Each row is a point on a landscape with many peaks, with its height.
A climber steps from a point to the highest of its 2 nearest points, and stops where none of them is higher. Distance is the straight distance between rows; heights are no part of it.
z372 h=347: [117 147 112 142 107 173 171 170 138 173  68  88 130 100 134 113 142 159
 111  70  54 108 161 144 128 125 136 109 143 118 114 137 185 167 151 176
  74 140 114 116 173]
z76 h=453: [148 170 123  92 139 114 160 148 114 154  85 111 112 171 109 164 110 122
 118  95  83 105 147 120 120 121 137 141 101 131 152 201 197 186 143 167
  82  98 123  98 177]
z886 h=367: [147 168 117 160 151 136 189 140 141 123 168 158 175 108 126 153  84 123
  88 119 158 101 134 140 139 117 133 154 101  88 146 106 122 155  91 125
 141 141 125 142 101]
z708 h=426: [121 135 115 186 137 163 178 145 153 134 168 148 159  74 139 124 101 140
  84 145 179  97 129 130 133 134 125 153 152 144 142  97  80 137 110 132
 160 167 140 140  68]
z538 h=293: [152 175 141 131 168  93 171 132 121 103 116 175 133 126 102 182  77  64
 103 134 165 119 128 137 107  86 138 158  71 104 179 160 131 169  80  77
 126  86 148 115 111]
z777 h=152: [165 129 169 155 141 147 153 119 110 147  94 141 125  68 102 150 156 137
 100 107 135 172 144 196  96 141 160  92 176  77 152 131 125 107 140 115
 111 104 157 138 139]
z937 h=621: [126  83 137 140  96 148  58 134 163 147 166  88 128 139 112  98 147 165
 162 127  81 163 123 150 154 123 150  55 124 160 126 141  83 132 161 130
 162 161 128 129 161]
z903 h=95: [127 114 128 103 120  74 115 129 106 127 150 158 133 161 136 162 142  81
 124 170 179  79 101  81 123 146 111 195  98 149 147 180 131  92 126 142
 135 123 124 118  96]
z398 h=278: [119 206 129 122 163  93 135 125 125  84 125 159  49  79  74 149 108 153
 151 167 165 145 142  88 134  95  95 186  91 147 127  82  76 179 146 132
  94  87 133 125 132]
z262 h=521: [115 120  99 113 129 162 142 121 132 168 180 109 188 145 179 158 110 156
 127 150 110  52 154 102 154 202 103 170 147 154 120 117 128 148 146 201
 163 158 139 133 116]
z455 h=173: [129 114  87 134 129 138 171 194 130 159 100 125  97 110 146  87 123  54
  97 127 176 106  93  80 133  89 113 138 112 176 132 183 163 125 117 131
  99 133 113 139 117]
z553 h=143: [120 146 154 110 124 111 128  88  73 124 119 154 119 120 100 170 164 146
 117 148 149 148 141 133 122 164 110 151 169  84 137 116 109  98 139 133
 110  85 134 130 104]
z604 h=388: [122 180  86 136 141 175 203 148 116 179 115 108 153 142 168 131  98 151
 109 115  97  96 140 111 155 139  97 155 153 105 126 101 164 169 119 184
 104 102 109 121 124]
z227 h=50: [165 149 142  79 139 165 137 123  96 143  80 106  86 181 121 124  76 126
 151  76  55 155 161 132 129 115 156  95 159 107 121 149 159 189 133  95
 113 107 114 117 200]
z958 h=246: [139  95  82 160  87 149  94 176 165 122 164 120 136 128 122 113 120 150
 134  82  90 101  97 147 163  99 136  90  56 129 114 135 169 144 164 133
 125 221 105 148 167]
z858 h=104: [ 98 116 131 140 119  86 100  91 172 111 158  88 136 178 140 105 145 144
 164 158 119 170 119 125 145 109 123 127 104 170 130 121  65 138 121 106
 156 100 134 104 105]
z239 h=423: [192  82 151 149 146 169 111 144 129 143 128 147  86  45  95 137 103 109
  99 120 140 133 117 154 100 144 185  78 152 135 144 149 127 113 149 101
 134 198 165 151 144]
z436 h=208: [111 101 158 122  97 114 102 132 145 152 122 110 125 115 111 115 190 135
 139 134 122 129 134 136 121 140 137 109 153 156 131 168 121  92 162 174
 114 111 142 112 132]
z817 h=255: [102 117 106 101 139 130 118 125 127 108 131  98  77 120 133  59 187  87
 139 123 197 189  98 119 130  86  91 145 179 148 107  90 116  97 119  83
 119 142 120 140  73]
z880 h=183: [ 94 107 165 107  99  93  74  79 126 125 106 111 104 139 112 125 190 191
 172 139  71 139 143 133 107 160 121 125 135 138 112 120 103  92 148 147
 104 118 124  96 150]
z89 h=195: [ 88 112 142 158 127  89  89 133 167  81 141 150 140 174 130 135  75 172
 150 134  52 110  92 130 132  97 113 155  19 124 112 122  91 141 123  91
 146 173 112 111 131]
z854 h=115: [128  77 109 131 100 144 104 152 105 132  72 150 125  71 138  79 153 135
  89 118  97  76 125 116  80 153 135 118 117 143  93 142 189  62 140 124
 112 197 122 133 155]
z689 h=91: [100 152 170 121 132  88 108  87 141 122 128  92  80 172 131 118 136 162
 174 169  94 161 142 105 125 128 129 141 126 174 131 125  50 157 132 145
 113  56 139  88 117]
z40 h=363: [130 125 153  98 163 106 153 112  94 109  64 143 110 129 123 122 139  73
 113 166 173 144  96 134  92  84 119 156 153 105 152 143 140  80  83  82
  86  56 138  90  74]
z83 h=380: [151 153 135  74 118 101  81 116 100 117 135 137  68 133  68 147 164 140
 158 127 135 185 145 121 157 122 108 121 122  70 116  95 132 133 147 113
 113 128 106 162 162]
z456 h=219: [158 149 138 108 147  96 128 142 100 148 128 139  94 117  78 182 147  81
 113 138 160 165 118 142 126 120 128 126 122 102 169 174 158 147 134 152
 105  74 152 137 144]
z61 h=428: [138 134  93 142  98 147 110 156 163 155 193  99 173 163 139 106 150  89
 130 113 149 170 117 154 190  97 113  57 144 142 136 141 172 150 130 156
 153  99 121 164 122]
z328 h=574: [ 96 141 117 148 108 134 128  87 120 144 161 132 170 130 157 155 113 205
 135 141  72  80 169 115 132 210 120 169 152 138 107  77 114 140 137 183
 162 149 136 126 119]
z75 h=236: [148 147 165 135 157 149 180 104 102 122 113 144 173 159 137 169  85  88
 110 108 150 147 125 139 110 128 157 131 148  73 137 122 118 143  84  79
 148  55 128 123 105]
z458 h=154: [131 125 127 129 121 131 137  94 153 133 170 124 241 204 195 160 103 126
 149 143 101  80 142 106 157 161 134 146 103 130 120 135 125 146 110 163
 180  92 129 113 124]
z814 h=213: [ 97 156 105 128 120 123 153 115 127 131 157 101 135 159 147  82 167  79
 122 130 198 187  95 133 157  92  86 124 182 134 132  95 103 108  98  95
 147  85 125 136  54]
z661 h=194: [145 129 148 151 187 157 214 130  93 145  81 149 118 104 147 175  76  83
 100 116 156 121 119 130  91 134 158 150 150 110 155 150 111 155 110 100
 120  64 154 114 107]
z453 h=663: [117 112 108 150 123 121 118 115 147  61 144 164 141 135 130  95  97 136
 133 105 107 124 121 135 138  84 104 120  87 100  97  65 112  94  61  35
 143 185  89 128  97]
z71 h=301: [ 88 159  87 104 125  93 104 144 125  81 168 148 142 154 108 132 179  94
 140 126 221 172 114 131 193  95  64 145 126 111 120  93 163 101 143 141
 149 132 106 163 101]
z912 h=302: [101 123 108 111 128  93 111 135 153 104 138  91  40 142 128  77 151  95
 166 148 180 196 101  97 146  90  96 135 127 202 104 122 103 142 130 102
 120 123 124 129 100]
z910 h=525: [164 154  90  93 116 135 118 160 113 138 139  99  92 200 116 127  98 117
 140  74  70 126 149 113 175 109 118  99  74 107 129 166 197 183 140 125
 121 141  93 135 183]
z92 h=280: [144 107  90 131 115 151 101 195 164 143 164 101 106 117  95 121 140 129
 133  98 150 119 116 123 159 108 137  71  99 145 131 149 182 162 176 177
 116 188 105 150 166]
z91 h=352: [145 129 102 118  94 155 112 128 116 164 163 132 188 120 132 145 160 150
 135 109 111 129 144 168 162 168 101 124 170  65 121  84 179 127 154 187
 139 166 112 159 135]
z279 h=567: [ 81  89 123 135 107  86  97 111 120  74  61 152 138 146 153 107  90 182
 139 139  45  70 127 100  79 142 128 147 103 123  96 110 174  78 103 108
 125 156 126  87 145]
z782 h=491: [110 147 127 182 108  90 127  97 147  83 163 171 191 105 132 142 110 180
 114 143 109  76 121 143 110 137 127 153  72 111 118  90 112 122 113 140
 136 167 140 123 118]
z966 h=564: [ 88 128 113 144 115  84 120  81 148  59 159 170 177 124 136 125 122 152
 130 149 129 105 125 131 130 110  87 157  87 112 112  58 101  98  71  79
 156 157 111 109  69]
z245 h=468: [ 94  80 121 133 121 122 115  99 122  90  74 140 104 126 152  84 103 171
 129 144  82 104 124  98  87 119 125 144 144 136  86  76 123  78  84  79
 127 164 116 103 109]
z429 h=372: [162 129 177  97 155 131 123 122 116 156 134  98  99 166 132 151 105  96
 154 128 120 151 153 116 127 154 172 100 136 147 152 197  98 157 131 142
 127  60 154 126 169]
z340 h=257: [ 98 141 108  94 160 109 120 141 113  75 136 131  86 107  92  95 179  75
 133 138 231 206 114 129 158  80  74 140 142 129 120  87 125 101 139  84
 130 122 121 147  95]
z464 h=526: [141 151 130 171 147 144 152 157 187 138 177  98 140 135 123 118  95 121
 109 148 157 141 127 133 147 106 162  80 105 188 173 178 121 207 122 181
 132  94 146 130 129]
z735 h=534: [ 87 148 105 101 135  82 128 134 141  85 106 137  92 153 114 100 171 100
 137 129 173 161 110 121 133  61  81 145  93 126 112 129 188 111 106 122
  73  68  92 121 111]
z169 h=520: [176 103 137 140 133 147 111 147 135 109 143 159 103  49  93 120 124  81
 114 153 184 150 109 139 119 111 146 104 142 137 146 124  85 106 125  58
 148 176 149 154 100]
z102 h=275: [159  82 156 134 147 145 147 160 128 153  89 117 114 116 154  95 134  36
 114 116 159 145  96 133 100 107 176  96 163 158 138 188 123  94 113  81
 135 136 136 122 122]
z241 h=109: [145 125 141 145 110  97 144 145 136 126 122 141 181 156 146 163 128 109
 106 115 126  62 108 142 100 113 157 135  68 133 144 210 182 130 138 173
 109 143 143  92 146]
z157 h=265: [111 105 134 106 108 117 119 115 135 161  98 108 179 179 173 105 186  83
 145 109 115 140 105 144 127 113 128 109 167 117 113 141 170  67 103 114
 117 106 109 105 103]
z850 h=79: [138  67 149 125 119 151 127 159 121 153  64 127 100  81 135  94 147 108
 106 116 103  98 132 116  79 141 152 105 130 176 114 189 152  80 151 122
 100 175 141 113 160]
z395 h=346: [127 155  81 123 130 112 134 152 103 123 157 151 175 127 110 164 175 103
 125 144 230 135  99 139 163 130  65 167 144  89 153 122 168 104 151 177
 148 118 140 161  99]
z829 h=71: [ 95 113 117 123 112  97 133 118 114 103 131 138 128 126 142 138 137 108
 115 179 179  86 114  78 114 153 112 206 123 178 138 141  83  99 128 131
 145 143 134 115  63]
z654 h=397: [152 138  76 113 147 137 132 152 101 142 177 140 142 116 105 188 135 105
 104 154 228 100  92 132 136 162  97 166 144  92 176 144 145 130 156 171
 149 152 153 159 106]
z60 h=132: [141 116 139 123  98 107 119 130 128 134 143 145 199 181 161 159 128 112
 134 122 108  89 118 133 136 141 139 136  97 109 126 161 178 118 115 159
 146 144 119 115 133]
z21 h=514: [153 101 152 122 118 128  83 131 119 138 148 132  72 107 106 137 118 170
 148 148 108 125 147  99 119 178 143 128 127 166 121 139  72 122 159 140
 149 176 151 136 148]
z964 h=629: [ 82 109 105 146  77 130  91  97 168 141 152 107 168 116 139 136 154 216
 157 139  61 106 149 123 162 172 118 151 130 167 111 100  96 136 168 179
 146 151 136 118 146]
z432 h=418: [141 164 112 108 115 119  94 124 129 115 176 116  91 177 102 111 129 128
 145 115 129 189 133 120 187 101 103 100 111 105 105  92 117 159 119 101
 136 114  88 164 141]
z116 h=377: [133 141 105 142 111 148 113 138 141 125 141 128  95 110 105  85 135 130
 129 102 140 165 137 133 164  96 120  98 131 108 100  74 114 125 124  85
 132 164  87 168 121]
z412 h=348: [158 133 152  95  96 114  67  93  91 124 149 132 103 137  82 138 144 163
 142 119  89 172 154 142 143 170 130  99 149  72 110  81 112 117 132  95
 147 159 111 158 163]
z270 h=316: [142 116 144 113  97 117  77 104  96 135 159 154 151 111 107 158 152 172
 132 106  84 128 153 148 130 210 130 107 159  72 115 104 164 101 148 153
 138 176 131 162 168]
z253 h=442: [109 131 144 161 104  87  97 100 127  72 171 167 136  89 113 158 122 198
 119 169 139  91 135 127 106 153 129 167  88 145 132  97  77 115 146 147
 138 162 159 131 115]
z596 h=490: [ 85 106 138 149 112 140 123  77 165 148 115  81 144 132 166  76 193 146
 143 121 111 165 124 149 111 106 154 104 192 167 114  80  86  85 116  90
 146 121 132 120  86]
z260 h=283: [137 104 164  80 173 135 144  86  58 111  54 152  68  95 135 151 117  93
 123 173 138 139 111 132  77 124 121 152 184 100 134 118 117  64 105  70
 105  66 157 104  90]
z386 h=338: [134 143 178 144 143  69 148 126 148  72 103 156 140 154 119 146 104  87
 136 135 153 136 114 142  97  79 156 133  57 123 154 165 116 130  90  89
 117  87 139  80 110]
z224 h=690: [112  81 148 162 111  80  81 122 122  95 101 171 160 133 134 119 115 163
 121 130  64  80 102 124  72 159 147 129  60 135 113 153 152  97 136 127
 121 191 151 106 163]
z852 h=210: [110 112 157 114 118 170 137 106 129 176 145  96 204 150 190 149 145 138
 144 117 110 124 170 163 138 190 141 105 200 120 143 151 121 109 148 191
 154  76 167 123 124]
z847 h=476: [140 147 128 117 154 145 151 138 160 151 181  77 158 173 147 148 100 129
 122 149 119 106 157 100 150 164 128 110 120 158 166 174 134 192 135 206
 135  90 142 131 150]
z688 h=462: [142 104 152 141 138 129 120 151 144 141 138 121  89 125 141 130  94 133
 149 159 114  98 135  88 125 149 156 135  91 193 139 177  74 152 146 149
 136 153 144 108 139]
z757 h=556: [133 105 142 152 133 138 150 110 145  83 120 153 160 132 149  98  63 110
 128 101 131 138 119 127  95 109 156 113 122 108  93  75 105 114  68  21
 171 153 116 115 108]
z840 h=334: [152  88 182  97 153 149 135 130 105 156 106 117 123 148 152 136 103  70
 143 104 130 130 135 117  92 166 183 107 161 147 129 199 119 114 133 101
 137  94 151 120 157]
z252 h=209: [144 161 145 151 145 120 152 130 133  99  99 164 106  46  89 140 115 133
  99 128 148 115 143 151  99  89 135 147  82 116 139 119 121 134 111 110
  91 131 135 123 133]
z476 h=248: [121 206 121 133 168 106 143 141 125  77  97 161  77  51  63 138 116 161
 132 138 147 138 156 131 123  70 102 174  68 109 132  90 120 171 129 129
  70 103 108 140 159]
z818 h=323: [135 187 112 162 155  99 185 160 144 106 155 156 171 106 107 154 105  85
  88 111 188 103 120 149 132  67 113 155  74 108 162 148 153 146  81 128
 116 110 124 129 104]
z68 h=78: [101 143 185  89 147 125 117  81 121 120  90  92  90 181 146 130  87 167
 193 139  62 148 152 105 104 127 158 133 149 144 118 129  81 148 122 137
 112  38 129  87 163]
z925 h=412: [134 133 168 101 161 116 141  98 140  86 116 111 101 169 154 115  89  86
 173 151 156 157  98 110  99  89 159 143 138 137 132 113  90 131  63  39
 130  74 134  92  87]
z514 h=576: [104 123 124 170 105  94  98 115 114 107 111 159 157  83 156 137 129 207
 122 141  59  42 138 132  74 176 130 154  85 139 110 117 170 113 150 178
  95 174 150 112 172]
z354 h=65: [129 156 159  68 131 142  98 113 101 144  83  83  66 174 118 119 108 158
 167 105  36 152 156 112 129 123 148 106 155 127 112 144 114 165 133 137
  94  70 118  96 200]
z763 h=527: [ 94 136  83 113 156 127 110 184 129 100  96 152 104  82 119 100 189 117
 107 117 195 139 127 143 156  74  97 118 110 122 102 111 188  87 187 152
 107 152  87 170 153]
z737 h=459: [115 179 118 157  94  67 121 124 156  98 141 139 172 136 133 170 132 172
 150 138 118  69 131 148 123 103 108 183  36 114 134 140 161 160 142 208
  84 124 116 110 156]
z725 h=356: [118  99 142 101 120 154 103 106 118 145 167  90 171 170 167 108 153  87
 145 142 152 149 126 127 149 161 145 104 212 151 146 147  75  88 131 108
 191 116 142 145  98]
z407 h=393: [128 133 170 165 120 123 126  98 128  98 154 158 133  51  96 164 133 184
 102 154 151 127 156 154 104 170 154 129 149 129 146  95  81 122 157 137
 135 146 170 141 102]
z118 h=279: [155 121  88  99 161 164 171 140  74 181 105 134 108 122 129 180  96 122
  86  98  99  80 134 121 109 195 113 141 149  74 135 139 187 131 130 151
 120 168 128 136 165]
z987 h=188: [157 134 113 111 123 129 132 147 100 158 122 133 124 120  85 144 177 100
 112 107 152 162 115 153 144 124 106 108 151  67 142 146 182 114 142 144
 115 113 118 158 141]
z948 h=315: [170 135  91 131 138 148 130 178 148 148 148 111  89 101  72 125 110  97
 111  87 146 149 132 155 140 100 153  87  99 111 147 153 182 181 153 143
 113 182 112 161 165]
z135 h=76: [153  99 146 114 135 135 148 163 111 152  80 136 120 117 131 142 120  95
 102 111 121  70 132 119  86 140 160 134 111 156 139 225 172 113 140 148
 101 161 145 111 159]
z856 h=168: [145  92 126 106 126 113  97 124  71 108  92 179 117  71 113 110 157 137
  81 142 137 103 119 128  87 176 119 142 135 105 108 118 167  48 128  85
 128 166 135 150 129]
z299 h=404: [128  74 131 113  92 124  74 103 109 117 175 116 133 156 129 126 137 112
 139 154 144 130 123 111 139 178 129 127 171 150 115 124  86  78 130  83
 205 192 137 145  93]
z202 h=222: [124  88 112 141 113 162 157 174 142 176  93 110 141 112 157  71 165  61
 100 111 152 117  97 124 125  92 134  99 162 163 129 167 149  89 120 113
 111 144 120 120  98]
z870 h=566: [144  88 154 124 103 127  33 128 150 117 175 123  89 111  78 127 142 174
 172 158 134 158 112 131 135 151 146  86 127 172 139 137  53 127 186 136
 163 185 144 138 139]
z734 h=422: [ 98 162 127 175  98  65 128 131 182 103 136 132 170 156 124 135 135 149
 152 118  95 124 118 158 141  76 119 124  30 125 141 158 151 153 139 164
  94 107 120  94 136]
z707 h=220: [115 104 118 174 103 124 100 150 172 107 154 128 145 157 130 102 101 149
 137  99  71 123  98 155 152  79 133 100  30 131 117 145 119 148 142 105
 142 184 113 128 144]
z727 h=307: [173 145 123 130 157 169 154 115  94 147 155 147 127 110 112 158  98 132
  96 118 123 158 146 144 140 159 132 118 160  62 128  71 106 149  97  76
 165 142 128 170 128]
z860 h=555: [ 81 132 112 169  83 139 128  85 160 137 126 117 180  96 151 102 189 176
 136 124 103 150 148 166 149 135 117 126 184 124 104  58 103  99 136 136
 140 130 119 131  98]
z857 h=376: [104 132  94 162 105 120 156 188 174 151 138  92  94 129 137  96 119 127
 137 130 131 112 118  84 153  89 112 120  79 216 125 152 128 176 148 175
 108 121 123 116 141]
z956 h=505: [104 158 122 149  89  82 116 111 131 128 120 157 180 107 153 173 134 197
 136 151  93  39 141 148  97 152 105 196  79 127 121 113 169 141 147 221
  75 131 125 110 162]
z890 h=384: [124 163 143 167 111  76 151 117 165  78 115 152 183 145 118 122 133 105
 126  92 125 131 116 189 121  55 151 113  62 101 139 159 160 135  98 117
 111 115 116  99 117]
z221 h=460: [149 115  95 119 131 159 129 138 114 163 185 133 175 130 135 170 111 127
 119 148 171  62 116 124 138 193 116 152 164 131 153 140 148 116 153 191
 160 178 140 152 102]
z736 h=435: [121 163 118 104 141 169 162 133 126 175 139  77 154 191 174 116 122 127
 128 115  75 127 156  93 181 140  98 116 155 141 126 135 150 186 114 189
 112  64 119 126 150]
z635 h=256: [168 116 125 112 163 197 146 119  55 173  93 142  72 103 131 141 101 119
 100 100  97 139 132 126 117 164 130 118 202  75 114  95 120 117 112  91
 136 143 133 143 149]
z228 h=184: [138 111 180 147 116 140 123 128 150 156 116 108 130 101 113 118 156 130
 126 108 119 153 140 170 105 131 187  60 169 141 146 170 110 109 155 149
 119 118 150 115 146]
z393 h=364: [191 119 129 127 152 158 111 157 142 140 146 137  79  59  58 154 117 127
 106 128 156 143 121 161 114 135 157  97 135 110 156 135 129 158 166 140
 118 171 144 164 156]
z651 h=156: [133 159 133 110 116 139 131 105  69 160 100 129 140 142 123 144 183 144
 134 114 122 173 127 159 147 147  95 115 204  51 131 102 141  94 129 143
 110  81 125 139 132]
z370 h=128: [117 123  78 111 126  96 130 178 115 132 127 156 135 133 141 120 149  64
 105 141 206  81  90  86 141 104  81 183  98 142 127 169 168  95 130 147
 122 137 106 146  99]
z671 h=409: [169 143 148  96 153 107 123 152 112 147 128 109  96 185 114 164  91  99
 139 120 106 124 148 105 134 131 151 125  73 151 160 222 151 189 133 148
 119 101 141 108 180]
z677 h=337: [ 83 148 103 135 136  87 139 169 161 110 143 122  65 123 111 112 128 123
 144 162 191 161 105  89 161  92  88 149 100 223 114 134 101 166 154 161
 120 113 122 135 129]
z603 h=123: [152  95 171 171 129 142 126 110 109 130 122 155 164  76 122 143 133 138
  90  86 111 146 143 183  84 178 184  76 186  76 129 116 165 100 132 117
 140 149 162 140 153]
z685 h=387: [142 135  83 139  93 166 108 156 164 153 192 109 200 131 126 126 150 132
 139 102 125 143 137 181 182 120 122  86 136  94 132  91 190 159 157 188
 143 157 106 169 127]
z637 h=444: [114 110 137  88 137  81 125 124 127 104 103 127 111 157 134  98 187  71
 131 147 180 156 101 127 107  63 109 141 124 126 141 149 161  83  79  83
  88  78 125  97  69]
z532 h=351: [134 136 141 168 136 167 140 100 103 127 158 141 125  62 110 145 114 175
  93 137 140 150 160 154 123 190 132 132 193 100 135  59  76 119 140 104
 161 150 159 157  97]
z533 h=425: [116 154  95 115 146 145 146 177 112 139  66 138  61  74  95  91 165 134
 112 102 149 146 135 116 140  86 104 134 117 120 104 124 174 135 167 150
  67 119  92 149 167]
z692 h=308: [113  79 151 100 133 138 129 102 122 146 113 107 148 184 183  98 145  79
 147 117 134 137 105 113 101 142 158 114 184 140 114 129 109  81  87  72
 157 111 120 116  99]
z16 h=396: [159 162 111 106 148 159 188 153 131 170  81  91 125 135 116 144  89 143
  97  70  61  88 170 150 116 154 149 108 125 106 138 164 196 198 166 153
  92 153 113 120 191]
z419 h=122: [105 105 106 159 135 139 146 111 180 132 156  99 152 162 184  80  98 119
 129 151 122 132 120  94 160  98 134 126 103 189 120 114  53 146  95  86
 181 120 115 122  92]
z712 h=254: [166 178 152 112 168  86 148 127 105 111 134 161  81 110  89 222  97  89
 113 160 152 111 133 135 102 122 144 169  71 110 182 162 127 175 118 131
 103  78 164 125 127]
z96 h=272: [180 146 127 134 169 180 176 119 106 149 130 120 150 141 133 140  94  99
  98  96 142 167 133 157 133 128 157  97 164  62 141 118 131 168  99  78
 162 104 134 152 131]
z621 h=234: [103 122 145 125  97 125 128 124 147 179 111 109 202 159 175 125 190 105
 151 120 107 120 138 159 130 141 126 115 170 145 131 156 146  91 140 183
 120  69 142  96 116]
z64 h=439: [150 112 127 139 134 136 115 150 161 102 121 130  73  66  97  69 142 100
 142 135 178 172 119 133 135  73 140  95 115 152 110 106  88 109 132  71
 126 173 116 143 109]
z233 h=171: [128 104 139 138 137 191 158  88 154 141 139  97 215 180 195 131  85 145
 140 108  87  99 154  88 127 175 135 125 136 138 110 125 109 169 113 138
 168  85 134 133 148]
z161 h=360: [121 135 120 125 114 160 138 158 116 169  79 119  99  77 113 109 183 166
 120 100 104 129 149 129 129 137 115 119 155 114 107 124 162 127 171 170
  80 139 111 135 166]
z568 h=478: [133 101 165 124 139 126 147  99 137  73  83 132 137 165 136 114  65 117
 162 107 131 136 104 117  56  98 167 129 138 107 105 100 114 118  68  23
 143  92 135  97 108]
z115 h=335: [130 162  93 110 155 153 181 121  73 172 126 139 118 131 133 178 102 154
 106 133 116  82 133 111 141 180  89 185 154  71 133 107 148 133 127 172
 111 115 114 132 121]
z229 h=415: [123 117 116 155 119 130 131 182 162 151 132 100  86 102 120 125 110 172
 137 135 111  85 128  94 124 125 135 145  79 196 132 157 108 173 171 188
 107 166 132 120 167]
z668 h=309: [113 175 121 135 133  83 137 146 139 109 160 128  80 139 109 136 102 135
 143 180 176 133 126  74 145 124 106 177  88 184 145 131  72 181 134 163
 126  93 137 125 116]
z44 h=684: [ 90  76  94 144  85 158  75 117 173 154 170  92 156 125 140 102 152 182
 153 144  89 115 125 122 176 153 131 107 133 192 116 126  80 122 172 145
 173 175 144 116 135]
z522 h=142: [ 99 110 136 171 143 135 157 117 172 117 105 125 116 134 165  91  78 148
 146 153 103 111 118 100 108 112 144 148 101 186 100 104  50 139 102  93
 150 137 126  88  99]
z350 h=458: [126 107 108 130 104 145 106 123 104 125 163 139 108 108 116 130 114 156
 116 151 143 109 138  83 138 178 114 157 142 152 109  97  88 120 145 130
 174 201 127 159 110]
z208 h=466: [148 146  94  81 116 142 106 124  97 122 146 108 101 222 129 120  80 114
 142 111  79 132 136  82 188 105 115 112 112  95 102 117 144 157  95  98
 153 127  70 148 152]
z408 h=185: [104 168  84 144 110 153 155 119 130 148 156 117 174 151 161  98 142 110
 120 128 155 154 121 128 186 115  80 145 171 117 119  78 115 126 111 132
 156  98 108 136  70]
z317 h=170: [ 97 117 151 143 140  90 122 112 150  68 103 150 123 167 146 137  51 173
 156 155  88 107 106 104  96 106 131 175  60 128 113 107  78 134  84  83
 146 130 123  82 111]
z236 h=655: [ 88 155  76  89 150  93 123 161 113  86  85 158 121 109 123 104 189 126
 126 138 182 121 116 132 141  77  72 170  96 116  99 104 191  90 151 150
  89 104  80 143 121]
z176 h=158: [119  88 145  79  91  91  50 103 104  93  80 132  86 130  91 111 181 183
 162 127  75 149 131 136 104 143 112 122 123  99  94 113 164  73 140 107
  93 155  97 127 164]
z659 h=424: [130 128 162 131 134 163 139 101 124 147 101 102 119 109 149  79 149 130
 128 105 117 184 117 157 103 107 165  86 211 120 120  67  90  95 108  69
 129 118 119 139 110]
z819 h=221: [141  87 156  92 155 126 110  95  62 108  77 171 100 103 126 137 119 105
 104 155 127 125 125 117  78 165 131 137 174  98 123 113 144  58 107  58
 126 131 156 131 118]
z142 h=477: [133 121 116 160 131 171 109 155 171 153 186  97 143 128 115  94 127 111
 116 141 179 175 113 132 161 112 145  47 161 194 171 166 112 178 127 149
 150 104 131 147 118]
z409 h=365: [132 159 153  77 151 103 124 100 117 108 147  98  77 196 136 109 108  80
 154 164 146 190 106 108 150  97 118 123 150 143 141 106  97 153  78  75
 129  62 127 117 103]
z125 h=231: [169 105 137 109 188 183 173 132  76 180  90 141  87  88 135 166  91 117
 105  98  99 108 148 136  88 190 149 116 166  97 130 151 144 133 134 122
 121 139 153 132 164]
z382 h=496: [ 82 145 116 204  99 142 169 111 178 129 120 135 176  73 152  99 148 168
 104 130 130 113 136 143 130 111 125 140 147 145 118  81  93 117 123 149
 128 131 129 119  77]
z15 h=189: [138 120 151 114 127 190 118  88 143 145 162  94 222 168 177 138 132 151
 148 110  80 137 175 142 145 185 142  80 173  95 121 109 125 149 128 154
 174 107 140 153 171]
z674 h=172: [129 141 152 129 141 124 140 112 116 133 107 135  95 113 120 130 116 126
 123 144 126 135 144 112 121 123 139 153 137 126 127 119  94 127 117 114
 110 108 126 116 115]

Call two points neighbours if one is among the 2 nearest of the other. Go from one point of each pair to the other, from neighbour to neighbour, staying as high as possible. Name the lowest point that can't be avoided.
z860 and z44 => z692
z464 and z432 => z270
z76 and z236 => z372
z910 and z169 => z116

Where does a climber stop that starts at each point below?
z233 => z44
z903 => z76
z850 => z236
z553 => z677
z125 => z464
z68 => z169
z340 => z44
z857 => z44
z386 => z224
z707 => z169
